Points on a hilly landscape, in no order, each with its height.
A ball rolls from a point to whichever of its 2 nearest points has the largest drop for the distance, and stops where none of them is lower. Distance is the straight distance between rows; heights are no part of it.
Mulaf h=61.0: 19 -9 -25 7 10 -4 3 12 0 -6 -19 -11 0 -14 -21 -5 4 40 24 -12 14 34 -27
 -14 -3 -19 -5 -14 41 27 31 -2
Peze h=30.4: 22 -9 -2 -2 -28 13 22 1 -18 -9 14 -19 -3 2 -52 25 -20 -16 -13 25 -15 0 7
 3 32 -17 6 -13 1 14 1 -18
lere h=67.6: -15 -5 -38 -1 -12 1 21 -35 42 17 -40 4 23 -8 19 -7 44 12 -12 -20 20 -9
 -13 -12 -14 -27 1 -32 20 -23 -2 3
tuvuv h=71.4: -6 -7 4 26 7 12 1 6 -7 -28 7 -24 -6 -13 12 35 2 -14 39 22 18 -4 -9 -2 -2
 -4 -3 11 2 -4 -25 10
fud h=66.3: -18 9 -9 -6 7 42 23 12 6 -31 17 6 -4 -7 16 -3 -25 22 5 23 19 -30 17 12
 -2 -3 29 2 -26 52 13 11
penod h=22.0: -23 11 32 -16 22 -3 18 12 -8 3 38 0 7 -2 -6 21 -16 -29 -13 -5 -20 -13 20
 27 16 -9 -27 20 11 10 -7 -20
gasut h=52.1: -17 -6 -14 -25 -3 4 19 -35 9 -34 -20 46 6 32 32 4 24 -16 17 -12 0 0 -34
 -13 13 -1 12 11 -19 -16 -2 4
zupa h=82.7: -28 -2 -8 -21 35 -1 8 0 18 -25 -9 -8 29 5 -16 -5 -2 -28 -65 -10 7 19 26
 -3 -28 -25 4 15 9 3 7 -11
fasa h=47.4: -19 20 13 -14 16 3 42 -4 26 8 4 -2 4 -10 52 12 12 10 25 -5 5 -43 -15 -7
 37 -21 -40 17 -9 -38 -15 -19
Rina h=28.3: 31 -19 23 -7 -15 -70 0 -17 -6 14 6 23 26 -2 -27 0 13 -14 -43 -14 -26 -8
 12 -14 9 16 -17 10 27 -23 2 0
bur h=37.5: -5 0 -3 9 -22 -37 8 -20 26 18 -3 -2 13 -11 11 8 14 -10 19 0 -8 7 11 -14
 30 -18 -33 -15 23 -30 -24 -16
gub h=40.3: 20 12 -6 5 20 21 -20 31 21 15 34 -19 7 7 -31 -13 23 3 -19 10 -26 13 -6
 -8 5 28 -26 -25 16 -4 2 -20
veram h=16.5: -21 7 32 10 14 -30 35 25 0 -1 31 -12 9 -18 -24 -5 -10 15 -40 -35 2 -4 25
 -10 22 -3 -28 23 14 7 5 2
Ded h=16.4: 59 -9 13 17 33 -18 -11 -1 20 32 -43 -9 14 -5 19 -28 5 42 -12 -18 19 4 1
 19 -28 8 -11 -20 31 -2 -15 -12
Komot h=83.6: -3 -9 -5 18 30 -22 -34 13 32 -26 20 -12 14 5 -32 -12 -18 1 -52 10 7 19
 47 -12 -23 -18 -12 23 21 -4 5 -20
vepin h=72.3: -16 -9 -26 10 1 38 8 3 -15 -44 4 -11 4 1 -5 25 7 -21 26 30 2 -8 5 17 -17
 -3 27 -10 -17 12 -20 23
Dob h=67.5: -38 -1 -20 -31 -12 35 26 -9 5 -42 2 25 1 -21 31 15 10 25 22 21 44 -15 6
 -8 -11 -18 26 -1 -29 46 16 24
bafep h=49.1: -27 11 31 -11 8 6 49 -4 5 -11 13 -1 2 -23 34 32 -17 -5 25 -4 1 -36 5 -3
 37 -10 -23 10 -29 -2 -11 -15
pegum h=62.3: 35 19 14 9 -9 -6 -14 -9 -17 -3 -3 -30 2 -4 18 14 -8 39 -15 -17 52 6 -2
 -5 -25 -11 15 -5 16 -12 15 8
ruvu h=38.6: 14 16 -19 35 4 26 -17 24 -2 1 -18 -31 -15 7 -24 -9 -13 -9 -23 -3 3 24
 -25 -26 -27 7 8 3 -16 -14 -26 -4
maro h=30.2: 20 24 -3 -22 -12 22 -32 -9 -19 -3 26 4 1 -3 7 19 -8 -30 3 37 -30 14 31
 25 -10 18 -6 -13 -5 8 -20 -21
dok h=27.4: 15 -11 14 -33 -7 -37 4 3 4 33 -3 27 0 21 -31 -3 -22 -4 -21 -7 -41 14 1 5
 35 1 -15 10 9 -9 21 -19
rakan h=30.8: 46 41 2 9 -12 27 -10 28 -16 0 15 -17 -28 -20 -14 6 -19 8 10 19 -10 10
 -22 -10 12 -1 21 16 -18 26 -6 -20
refad h=65.4: -23 -5 2 -1 45 33 10 22 15 -35 16 -3 -10 -14 15 5 -15 19 8 -16 2 -15 9 8
 6 15 2 18 -14 39 12 32
bof h=80.5: -1 -25 -10 45 -5 -24 -4 13 6 -3 -9 -9 -2 -2 -34 0 -14 -28 -10 17 -28 52
 1 -36 4 -5 -10 -3 12 21 -32 -3
fos h=73.3: 10 -8 -18 13 -26 22 -6 -19 -19 -36 21 7 -14 26 1 22 -15 -10 25 37 10 -6
 18 32 -21 -11 14 -46 -21 8 -10 4
ponef h=41.5: -1 17 -12 2 17 16 9 29 36 30 -41 -14 7 -7 -12 -19 11 0 -3 -18 -26 20 -26
 -27 7 11 -2 10 -2 -15 -16 -20
tover h=65.5: -8 -36 7 -1 1 3 7 3 8 25 20 -56 18 -20 3 18 -15 3 -5 -14 29 -12 24 -10 7
 2 -15 -30 15 -3 4 15
Liv h=28.8: 13 -9 8 29 15 15 -16 7 -19 1 -10 -3 5 9 27 -11 -7 50 32 -4 66 -15 0 3
 -47 9 -1 -14 9 2 -19 30
defep h=63.1: -34 -11 -11 13 -1 -16 5 -2 9 -25 -10 14 -16 3 21 -12 16 15 41 -20 7 -18
 -10 -1 -2 0 3 10 12 2 18 31
vomil h=20.7: 31 -3 24 16 21 -27 -21 -7 10 2 -12 -15 11 -30 40 -4 9 27 4 -14 23 -7 10
 3 -13 20 -9 -3 40 6 -27 11
posi h=40.7: 42 -10 7 3 -16 12 -9 -20 -20 -6 9 10 5 13 -7 33 0 15 -14 0 8 -5 14 -14
 10 51 -11 -27 14 -10 -20 21
Bube h=22.6: -25 -24 11 34 25 -27 -5 38 0 8 21 -38 -21 8 -15 -20 -6 -7 5 -22 -5 -13
 -4 5 -8 -7 -10 21 8 -14 25 9
Milov h=25.0: 8 -37 -8 -28 -5 19 18 -2 -10 38 2 -1 29 2 2 4 -34 -31 -3 17 -3 27 17 10
 11 -10 -8 -28 -13 28 -24 -7
Buled h=27.6: -26 20 29 -10 5 -15 47 -15 -7 -6 33 20 22 -6 1 18 2 -21 -39 -28 -11 -7
 21 16 13 -6 -44 10 6 31 -4 11
foduv h=17.0: 17 2 17 -15 -1 -61 23 12 -4 7 15 11 7 -15 -31 -11 8 11 -16 -34 -20 2 -3
 -12 15 -27 4 0 12 -5 42 -4
babo h=79.9: -15 -21 6 15 -5 -32 0 -13 -2 9 6 -7 6 3 -23 5 2 -48 6 3 -25 24 4 -10 11
 -34 4 -6 28 3 -22 -6
Luz h=68.6: -19 -17 -23 0 -19 14 49 -10 -1 -31 -26 18 5 -18 8 11 -16 36 37 -3 35 -15
 -17 -10 -4 0 36 -4 -5 47 16 17
loti h=35.3: 5 -33 -4 5 -18 -29 20 -18 24 31 -34 8 21 7 -7 -7 30 -6 -10 -15 -27 12 -6
 -24 7 -10 -24 -28 26 -23 -6 -7
Lomem h=50.1: -39 14 -7 -11 4 19 33 -15 1 -40 5 35 -3 12 26 20 36 -17 30 3 -12 -21 -19
 17 19 -12 -14 0 -24 0 3 0
vudef h=41.7: 8 23 -10 -11 -6 6 -33 -2 -5 17 9 0 10 3 -19 -8 16 -5 -34 3 -27 21 11 -5
 8 29 -11 -5 5 -12 -5 -10
Piz h=63.7: 28 8 -3 10 11 -32 -7 -7 11 -14 0 -17 11 -15 8 8 -30 36 -21 -14 26 7 29
 -5 6 -9 3 -12 29 15 18 -3
geti h=70.5: -12 -21 -4 27 -13 6 18 -11 -3 -34 -18 0 -11 -2 15 13 -21 3 26 -1 37 -5 6
 -11 5 -1 10 4 -23 17 -26 18
Sek h=22.5: -24 37 1 3 -9 16 -1 7 -9 -8 8 -12 -12 -9 -47 2 6 7 -43 -18 -2 -5 29 -14
 8 15 13 4 -22 1 13 0
mebo h=32.3: 7 -3 3 -32 38 7 9 36 14 20 17 -10 15 -6 -11 -24 -20 9 -28 -21 -18 14 -13
 -7 21 -5 13 2 7 25 31 -23
Teg h=34.9: 27 4 16 -5 -33 -17 -13 -22 -18 39 -9 1 10 16 -16 21 16 30 -14 -20 18 1
 -3 -11 -5 6 -18 -53 12 -29 1 -7
pid h=61.7: -24 -11 -8 3 -2 -50 14 -17 1 -3 -17 23 -21 5 15 -28 19 -6 23 -19 -6 -3
 -18 -4 -6 -33 15 30 21 -13 33 16
Mefa h=40.4: -9 33 5 6 -3 -5 8 -15 11 -8 5 -17 25 -30 12 34 20 -12 20 16 -7 7 -2 -33
 17 -32 -28 -5 17 -5 -34 -35
rarol h=41.6: 17 2 -2 7 6 4 -2 -27 -4 -39 -3 -9 -4 0 -2 16 34 27 -36 -13 19 -5 0 -17
 -12 31 -5 0 35 -1 6 19
goga h=43.8: -6 35 -6 -24 -36 19 -13 -18 -23 -15 18 3 -19 17 -5 30 23 -4 5 25 5 -15
 -2 17 2 1 14 -22 -31 -20 33 -4
tegum h=64.3: -26 -13 14 3 25 1 15 2 -4 -40 16 -1 -21 15 5 18 8 9 21 -12 -1 -15 -12 15
 15 2 -1 20 -9 5 18 27
Sated h=18.7: 26 -25 -12 13 -18 23 2 14 -20 -3 33 0 -18 8 -3 -21 -15 -15 6 10 0 7 -17
 3 -19 -2 30 -39 -18 38 -1 13
sobed h=36.3: -17 10 -11 -17 12 41 -12 60 8 19 44 -53 16 -20 -17 -25 -6 6 -4 2 -9 16
 -16 0 -13 -6 8 -13 -7 3 25 -11
pez h=38.7: 11 13 -12 -4 13 9 -24 42 8 4 8 -38 3 -6 -1 -5 9 14 -16 1 0 12 -12 -2 -11
 0 0 -3 19 10 5 -8
pevof h=80.8: 23 -40 -5 41 15 0 -20 -2 7 7 -16 4 4 11 -16 -5 -6 -25 7 29 -8 37 -2 -11
 -18 -13 -18 -10 24 6 -40 -10
mikiv h=17.9: -21 -14 28 -18 29 -27 5 21 11 2 13 14 24 -4 -7 -12 -17 -27 -24 -12 -26 1
 11 5 8 -28 -21 22 28 7 13 -24
giko h=27.9: 41 -4 12 23 -16 -42 4 -35 -32 -5 -14 1 0 8 5 0 -23 -5 -18 1 3 18 5 -25
 -6 -27 4 -7 4 2 -24 -10
Res h=37.1: 27 15 -6 -12 6 21 -13 27 -15 0 32 -3 -11 -3 -23 0 -17 4 -30 6 -18 -12 25
 15 15 3 11 -12 -20 36 26 -16
Ror h=68.5: -22 -6 -16 -32 -22 4 1 -26 31 30 -23 9 25 7 56 -26 44 18 6 -6 21 -13 5
 14 -19 -14 -9 -43 4 -16 10 9
tidug h=20.8: 4 -17 -17 9 -22 10 -18 8 -11 29 -13 -12 -34 12 -6 -12 -11 0 8 3 4 13 -14
 -10 1 19 17 -6 -35 -2 2 23
lokav h=65.3: -30 -11 -47 9 -1 -13 24 -24 43 -9 -2 46 14 -1 48 -3 17 16 -5 -15 13 -12
 2 0 13 -1 -20 0 10 -37 -10 3
Gonon h=58.7: 28 21 5 9 -11 -13 2 1 -34 -18 -19 -7 -33 -10 -13 2 -1 20 17 -25 19 -18
 -45 -13 13 20 33 44 2 -3 9 13
gamag h=23.8: 26 13 20 -16 -13 -66 25 -1 -10 30 -6 29 3 -6 -22 -6 -3 2 -23 -16 -30 1
 -5 1 22 9 -1 24 30 -46 24 -7
bazuk h=75.3: 19 -20 -17 6 35 19 -28 13 -11 3 5 -3 -2 28 12 -10 3 -28 -10 17 0 8 4 33
 -40 6 16 -36 -19 -6 -1 13
navok h=40.1: 8 36 11 -16 -7 -1 -14 6 -13 11 12 18 -33 8 2 -16 -31 3 -13 11 -11 -24 28
 15 11 -9 35 20 -27 41 22 -13
tabi h=66.8: -12 -19 -20 15 1 -11 25 -26 34 -4 -25 -1 22 -25 41 1 32 14 -9 -20 34 -1
 12 -22 -14 8 -8 -36 32 -8 -29 22
Ziki h=14.8: 27 -36 -13 5 5 12 9 20 -2 -2 2 19 -5 14 14 -40 -28 -4 -2 -7 16 6 -28 -9
 -14 33 36 -11 -32 24 -3 22
gubi h=37.7: 29 34 2 -21 -2 19 -15 30 -7 31 8 8 -27 -4 29 -39 -27 19 -12 3 -12 4 -1 4
 2 24 29 4 -47 36 25 -6
veg h=37.4: 4 22 -1 5 -30 14 3 -24 -19 -23 -9 5 -16 -7 16 39 2 35 33 29 17 -12 -8
 -14 3 -1 7 -2 -31 -5 5 -10
riz h=36.4: 1 12 -10 15 3 0 -4 12 -1 -36 -13 -20 8 1 -52 6 -1 -8 -32 1 -14 31 -2 -24
 -2 -6 6 23 0 -7 -14 -9
Rubaf h=46.0: 4 8 -6 22 -3 -11 15 2 13 -4 -9 11 -20 4 -15 -14 -19 25 -3 -15 -10 -4 12
 1 48 13 2 20 -21 -5 31 1
lomu h=40.2: -5 37 -12 25 13 25 -8 31 18 7 -39 -12 -5 -19 2 -14 -15 -9 -4 0 -3 24 -16
 -32 2 23 12 28 -28 -13 -25 1
Zana h=29.8: 6 -1 4 -35 0 -9 21 17 2 36 -8 7 -1 -11 -25 -14 -8 18 -18 -30 -50 13 -16
 4 35 3 1 6 -6 31 14 -13
femus h=43.1: -19 44 14 -7 17 19 6 7 -1 -34 2 -27 4 -39 8 21 3 6 45 26 -5 13 -5 -20 -3
 -41 -17 17 1 19 -14 -32
bapi h=27.3: 6 -11 2 -4 6 15 -7 -3 -26 8 6 -9 6 -2 -1 11 -25 -42 -14 23 -7 13 18 30
 -8 -1 3 -20 -13 3 -40 -8
biko h=76.8: -1 0 20 -2 22 -13 -18 -5 23 44 -36 8 14 0 1 -35 1 -33 -31 -6 -26 14 11
 -2 -17 22 -1 25 4 -13 -39 -15
viviv h=64.6: 8 -11 -4 -10 -5 -7 29 -10 3 -7 -9 -27 21 -18 16 20 -17 24 -13 -7 30 1 22
 -12 17 -15 -17 -23 19 -4 -5 -4
ralif h=45.7: -26 13 19 -10 -9 -1 30 -19 12 4 -6 12 7 1 17 16 24 -23 11 5 -9 -25 -7 0
 31 8 -21 23 -16 -56 -10 -10
Nabek h=16.3: 26 -22 -3 19 19 -2 -13 0 -25 15 -14 33 2 20 13 -4 -29 27 17 9 19 32 14 7
 1 -3 -9 -42 -1 27 -23 -4
Bam h=44.2: 13 -10 -15 28 -21 -34 -5 13 12 26 -10 2 -26 -4 -6 -16 -27 39 31 -22 11
 -15 -2 -7 19 33 22 15 -5 -15 31 13
rav h=29.9: -23 30 21 4 23 -1 -39 -9 10 4 5 2 3 8 -5 -24 55 -45 -2 10 -26 -14 7 33
 -17 -31 -1 24 11 -19 -7 -15
bavuf h=79.3: -10 -23 14 19 5 -9 2 3 -6 -13 38 0 8 19 -20 20 -6 -57 21 23 -37 -3 12 13
 22 -20 -15 9 14 -10 -17 -5
pusam h=69.6: -44 -5 -25 33 -31 -3 34 -11 11 -23 -23 17 -12 -19 14 -4 -27 30 54 -2 42
 -17 -1 -32 4 -7 23 3 -26 17 -2 14
Bipem h=25.1: 13 3 22 9 18 -8 -17 -19 -2 -2 -9 -8 8 -6 62 7 -6 29 17 -10 56 -20 16 17
 -30 -3 -7 -3 12 9 -28 -7
kiser h=39.0: -5 4 4 -26 24 26 -4 -3 -1 -14 14 -25 24 -23 9 22 30 35 -26 -20 8 -15 3
 -5 -2 23 -8 -14 22 16 12 19
Nuzip h=60.0: -19 -4 -43 -3 -21 -2 6 4 1 4 -8 -4 4 -35 -8 -13 -11 39 27 -17 17 28 -9
 -17 -10 -13 12 -5 9 22 23 10
baboz h=23.9: 3 10 9 0 -16 22 -10 3 -22 19 -6 0 -25 3 -11 8 15 -6 8 -3 -25 0 -42 -3 18
 18 16 13 -29 -14 -8 7
Mene h=23.6: 14 21 5 13 -7 -22 -25 -13 -16 4 -23 0 -8 7 1 1 -38 -4 0 18 20 32 28 0
 -10 -41 -6 -20 -10 0 -4 -20
getur h=47.0: -29 22 15 -8 -20 4 6 -11 -17 -4 28 30 -15 18 5 18 19 -31 16 3 -19 -22 4
 24 15 4 -3 -6 -27 -17 18 13
vum h=61.9: 2 -15 -18 10 12 -4 -16 11 2 -28 -2 -14 -13 3 -19 5 -18 11 15 4 5 31 4 0
 -5 -41 5 4 16 28 26 -14
Figo h=11.7: 48 -1 3 10 15 -30 0 -18 -8 12 -36 25 5 0 34 -10 -6 35 11 -11 10 29 2 -2
 -13 -9 -7 -40 32 8 -8 -8
Feto h=19.8: 8 -23 12 -4 -6 -18 2 -10 1 1 -11 25 11 10 14 9 -18 -7 12 -3 1 24 5 1 14
 20 0 -26 0 20 -20 11
mig h=81.2: 30 -8 2 25 14 18 -39 5 13 13 7 -9 6 20 -12 -15 25 -25 -5 27 -22 13 21 23
 -28 0 -17 -3 24 -2 -34 -19
Ser h=59.0: -21 5 -29 -3 -11 20 14 -4 3 26 -51 2 19 -41 8 -8 -22 41 43 -24 25 16 -31
 -4 -23 -3 33 4 11 6 31 18
ginet h=81.6: 14 -9 -26 7 17 17 -42 -19 -1 -18 12 25 16 28 -31 -12 13 -36 -31 16 -32
 29 15 21 -36 12 -16 -25 29 4 -20 -7
nagu h=70.6: -38 15 8 -23 12 30 -10 13 -10 5 18 -8 -3 -19 13 10 51 -6 27 19 -29 0 1 6
 -14 -5 -2 -2 -5 2 -13 18
Teno h=42.5: 21 12 -10 -1 -8 7 -19 -37 -5 -12 0 15 7 3 7 19 20 -7 -26 4 -5 13 6 -7 -5
 21 -15 -4 31 -12 -21 7
nodu h=34.5: 38 24 -5 6 -2 28 -3 41 -23 11 28 -12 -12 -25 15 -37 -8 2 2 6 -2 4 -30
 -15 -5 28 33 13 -43 46 -12 -5
fulom h=59.9: -13 -1 -12 -14 21 -3 11 -12 17 -10 -33 -18 5 0 3 1 -9 -17 -4 -11 16 16
 -4 -14 -5 -45 18 28 9 -7 -10 -22
dusag h=12.7: -30 -3 45 8 25 -37 0 32 26 0 43 -24 22 6 -34 -4 -5 -12 -28 -7 -11 -9 20
 25 -3 -43 -28 30 30 -17 16 -25
rikol h=42.6: 3 -16 1 3 7 -15 -25 21 3 13 18 -6 -30 5 7 -4 -8 21 22 -3 6 -16 -4 7 15
 21 2 -3 12 0 30 11
damef h=55.4: 3 29 -8 -31 -8 13 2 -25 -3 -4 -51 35 -16 1 23 12 4 15 14 6 -13 7 -29 -12
 2 16 24 11 -33 0 -3 0
Vedet h=40.9: 0 34 6 -16 -43 35 -10 -7 -25 -24 3 -9 -21 -7 -21 39 33 20 32 18 -8 -8
 -21 -5 16 -12 2 6 -15 -10 32 -8
sipe h=42.9: -14 -1 4 -15 12 -4 29 14 18 7 -35 -20 10 -8 -20 13 4 3 15 -7 -25 14 -24
 2 31 -6 -9 13 13 -24 4 -19
dab h=31.7: -13 -4 -14 9 0 23 -5 4 0 -31 -32 16 4 11 29 7 -9 53 56 2 69 -4 -7 0 -32
 -9 5 -1 -8 -9 -11 12
fona h=35.5: 16 -28 14 -13 9 6 -6 6 3 5 11 14 9 24 5 7 3 -18 -2 0 -3 -28 6 17 9 42
 -24 10 17 -14 -1 1
tuku h=22.8: 25 -53 7 -43 2 -7 17 -12 -13 8 -5 26 26 17 1 9 -16 -43 -14 -4 -9 17 0 5
 12 -2 5 -18 11 19 -1 1
soni h=64.4: -31 15 -17 15 11 -17 1 -20 25 -29 10 28 -8 10 34 -5 10 14 11 -15 10 -8
 17 -9 21 17 -26 0 -4 -13 13 15
zed h=74.7: -11 -4 12 -26 14 20 -27 15 -12 19 13 5 -8 9 37 -3 -3 -16 2 18 -10 7 15
 17 -22 12 26 -14 -26 13 -2 19
boke h=81.9: 0 -33 -34 -13 17 18 -3 -14 15 -6 -4 19 17 21 -26 -7 -27 -43 -29 13 -17
 34 25 7 -25 -7 -12 -5 22 11 -3 -6
Supu h=35.4: -7 20 -4 4 -13 27 -8 18 -27 2 39 -33 -3 -39 -11 -7 -4 2 3 -2 1 -9 -14 -9
 -13 9 15 -1 -19 17 9 20
dovu h=38.0: 22 6 1 -2 -37 -17 -9 -38 -14 5 7 18 5 10 18 32 20 24 10 -1 21 -1 -7 -16
 8 16 -13 -51 16 5 -4 14
badal h=58.6: -5 16 -2 -17 -6 -2 23 -18 -6 1 -18 8 -3 -10 14 -10 -13 -5 1 -11 -1 4 -3
 -17 11 -30 33 18 -18 8 23 0
buva h=76.3: 0 -15 10 -4 11 -27 -24 -22 10 5 -18 27 2 27 18 -10 8 -43 -18 5 -11 4 16
 13 -20 0 1 22 20 -6 -20 -2
nadu h=18.0: -14 -16 -27 2 -8 42 0 24 -16 8 7 2 -22 11 0 -19 -11 2 11 -2 13 -12 -33
 -15 -8 36 41 4 -51 17 9 32
gevi h=32.5: 27 17 -10 -13 -26 13 -39 -24 -5 8 -3 31 3 17 -12 26 6 -27 13 29 -34 23
 14 20 7 40 -20 -16 13 -16 -40 -23
neros h=27.2: 34 -25 1 22 -33 -4 20 6 -10 -9 17 -18 -14 -16 -33 15 -5 -2 11 15 3 -6 -2
 -9 10 -23 11 -16 7 49 7 2
mugo h=34.0: 29 -20 6 -1 -10 -5 -39 -22 20 17 13 25 11 20 -20 3 6 -33 7 17 -24 1 14
 23 3 46 -31 9 40 -22 -17 -6
refu h=83.1: -11 -23 -10 -10 17 -35 -11 -11 31 -12 -12 -8 32 5 -26 -25 3 -13 -56 -5
 23 -10 29 -2 -27 -20 -11 21 22 -21 17 -19
Poder h=16.2: -42 43 12 -26 -19 -7 -22 13 -2 12 16 -10 -16 3 -19 -8 8 6 -23 -6 -12 8
 15 5 9 -12 -8 -6 -20 -9 29 -5
niso h=24.7: -36 32 18 11 5 -35 41 -7 1 -10 42 9 14 -17 27 -1 -10 -4 -35 -43 16 -23
 12 6 14 -12 -32 29 9 3 -7 9
Vasug h=40.8: -4 1 -10 37 -4 6 -39 27 -5 -15 24 -24 -29 6 -8 -10 6 10 34 4 0 -15 -12
 -1 -2 26 4 23 4 -16 3 23
Ruf h=82.2: -19 -9 -24 -19 -1 26 6 -32 15 -7 -3 1 32 8 -9 13 -8 -37 -36 5 10 20 30
 -5 -16 -20 -7 4 5 -14 -11 -11
tumud h=66.0: 4 -31 -27 20 -3 1 5 -32 49 2 -19 20 23 10 43 3 31 23 -10 0 37 -20 22 3 3
 14 -22 -28 18 -37 -8 6
Lepa h=77.7: 5 -26 15 -17 1 26 -25 22 10 36 2 -13 -2 3 21 -16 12 -29 35 45 -12 -8 -3
 35 -14 -3 11 -6 -1 -22 -24 -9
Kize h=37.0: 17 -8 10 -17 26 23 -14 -2 5 1 1 -8 15 0 28 10 8 15 -9 -1 5 -11 -13 7 7
 46 -4 -4 7 5 -5 14
tofe h=32.2: 15 -13 5 16 -29 -50 31 -34 -10 -1 -31 4 23 -15 -7 3 9 -6 -18 -13 -8 22
 -17 -33 -4 -17 -5 -11 28 -9 -33 2
kizaf h=30.5: -29 7 13 -14 27 2 -12 -6 16 21 -8 0 -12 21 -11 -30 47 -13 -26 -16 -31
 -20 -7 19 -17 1 -12 24 7 -26 10 2
Tar h=28.0: -23 -26 20 12 39 -21 13 4 14 2 -31 -6 5 17 -25 -47 37 -26 -21 -24 -34
 -19 -20 12 -25 1 -20 48 14 -20 -5 7
nefi h=39.2: 23 0 -8 -41 6 32 4 0 5 -23 8 4 6 9 1 29 -20 9 -24 0 -8 -12 27 18 12 21
 -2 -1 -16 16 38 -13
dez h=60.6: 15 4 6 0 -27 -28 -20 -12 -22 -7 11 -21 -16 0 -3 15 1 21 -1 -15 42 -23
 -22 -13 -6 3 24 27 11 -22 32 7
Vebe h=78.7: 3 -6 -7 9 -17 6 -17 12 -27 -3 39 6 -15 22 -21 17 -11 -45 25 38 -36 -7 19
 36 16 7 -2 -18 -9 -26 -13 0
Pul h=50.8: -32 10 30 -26 23 19 22 7 1 -1 2 8 -3 -15 51 21 -15 10 32 -9 3 -42 -1 16
 11 24 -5 14 -44 -8 0 10
gope h=8.6: -8 -14 10 3 -18 -49 33 8 0 -14 19 -7 20 1 -26 1 -13 12 -31 -9 -3 -10 8
 -8 24 -27 -38 13 8 -16 41 2
matis h=48.2: 16 14 -1 34 -32 -27 16 -27 -3 -13 -10 20 -24 1 9 6 -22 19 -18 3 15 -14
 19 -10 22 7 9 17 -28 0 7 0
vomi h=56.8: 12 13 0 -12 -15 5 7 5 -10 -6 -30 13 -12 -12 19 -8 -17 26 30 -8 13 -19
 -35 -10 -1 25 39 21 -23 16 10 13
lofip h=75.8: -6 -23 -12 22 13 9 -34 -13 -2 6 -19 12 -8 44 4 -11 -6 -32 -7 30 9 9 12
 16 -48 -10 14 1 6 -21 -8 5
kapa h=34.3: 16 11 -9 10 -23 6 5 -11 -13 -22 -21 -5 -9 6 20 36 -19 45 43 -4 70 -12
 -25 -4 -9 3 8 2 -10 -24 7 7
Dudal h=23.7: -36 53 25 -23 -6 -1 -40 -3 -5 16 12 -13 -7 11 -7 -15 51 -9 -3 5 -26 -5
 14 19 -20 -27 -8 -12 9 -16 16 -12
vokin h=25.6: -27 -36 11 24 32 -32 22 19 22 9 2 -16 4 11 -26 -26 21 -4 -18 -17 -17 -17
 -13 14 -11 3 -38 25 12 -23 30 5
Buli h=58.1: -12 2 -20 -13 1 28 -1 16 -10 37 -33 4 -7 -19 21 -32 -21 27 24 -4 24 12
 -46 0 -22 10 38 9 -8 3 4 17
lerut h=78.1: -14 -15 13 13 0 11 -15 27 -8 10 25 -14 -12 8 2 9 21 -33 55 51 -25 -20
 -10 38 8 -1 -8 -5 -10 -29 -17 1
mak h=69.5: -39 -11 7 -30 -4 5 -3 -13 14 10 4 7 14 -13 31 -6 50 -2 22 15 -2 -12 5 13
 -7 -19 -7 -16 14 -7 2 2
lef h=44.3: 4 -4 3 -16 5 8 42 -17 21 10 -34 14 22 -3 -1 15 5 4 2 -16 -4 -17 -14 -3
 42 13 -31 19 -2 -51 6 2
movuk h=32.0: 45 -3 25 -4 -33 -44 -20 -12 -19 34 -17 1 4 1 -25 8 9 5 -33 -12 -16 4 -1
 -12 1 31 -8 -16 13 -23 -9 -10
Kori h=31.3: -12 32 -10 9 -1 15 -12 42 -9 16 36 -26 -26 -11 -20 -33 -11 -18 -15 -20 0
 -11 -19 -8 -4 3 25 22 -32 6 12 3
Daki h=19.9: 0 3 11 -5 14 5 -22 -7 -34 10 1 19 -3 0 25 5 -43 30 11 20 27 28 15 9 -22
 -38 -13 -27 -14 22 -12 -10
kefi h=38.5: -27 0 -11 24 -5 23 -25 21 -6 17 22 -43 -10 -10 -8 -19 19 -1 7 9 5 -20 -8
 -8 -30 26 -7 -11 -11 -11 1 31
movu h=74.0: -1 -4 2 -21 -12 18 -3 -17 -29 -4 5 28 -2 13 26 15 -22 -1 20 31 6 2 21 21
 -4 7 20 -27 -47 9 -4 2
tad h=34.2: -3 4 2 -20 40 41 8 37 18 -4 46 -23 20 -13 -20 -12 -17 -4 -26 -12 -16 4
 -2 13 3 5 -10 -12 -8 17 11 -20
Zosul h=33.6: 18 19 1 12 0 22 30 15 -8 -45 12 -6 -2 -2 -63 22 3 -9 -33 8 -10 -4 5 -10
 13 -17 6 28 -1 10 3 -10
Dem h=27.5: 15 26 9 22 -13 11 9 3 -6 -7 -12 -4 -30 -21 -3 8 3 6 33 20 -18 15 -27 -20
 19 18 -6 16 -24 15 -23 -14
Nobok h=77.3: 11 -28 24 9 7 3 -18 7 25 53 -22 -21 4 20 3 -33 10 -37 5 13 -7 3 -1 13 -4
 12 6 10 -7 -29 -41 -11
suli h=60.2: -14 1 -4 -11 -23 -43 -1 -13 -17 17 -13 19 -25 2 8 -25 -11 -7 28 -4 -8 9
 -17 2 2 -38 37 7 -4 14 18 8
garom h=18.1: -10 -11 23 2 21 -17 -19 40 -5 1 37 -42 7 6 -48 -3 -3 -16 -20 -15 -15 -10
 -2 14 -10 -29 -2 24 15 -8 30 -9
nef h=53.8: -5 15 -10 1 -18 -25 13 -36 -4 -9 -40 54 -16 20 15 -8 4 -18 27 -9 -24 17
 -12 -11 18 6 11 5 -16 3 9 -1
dode h=27.1: -8 36 -1 -2 -11 34 11 24 -15 2 16 -9 -43 5 -46 -7 2 5 -33 -2 -2 -28 -6 0
 -3 8 18 30 -41 16 15 -2
defiv h=22.7: 32 -29 -6 16 -28 8 6 0 -15 -15 12 7 -26 13 -25 -6 2 1 -9 23 10 -22 -7 0
 -4 23 33 -21 -3 58 -13 21

Call two points neighbours if one is among the 2 nearest of the other. Go from one point of each pair to the other, from neighbour to neighbour, staying as low as possible. Name the highest point that can't be avoided.
Ziki and Poder | Teno
gope and dusag | Buled
gope and Poder | kizaf
Nabek and Ziki | navok
Res and Nabek | nefi

For each start below, name the point where the ball stops.
ginet | badal
vepin | badal
ralif | Ziki
Rubaf | Poder
mak | badal
damef | Figo
rarol | Nabek
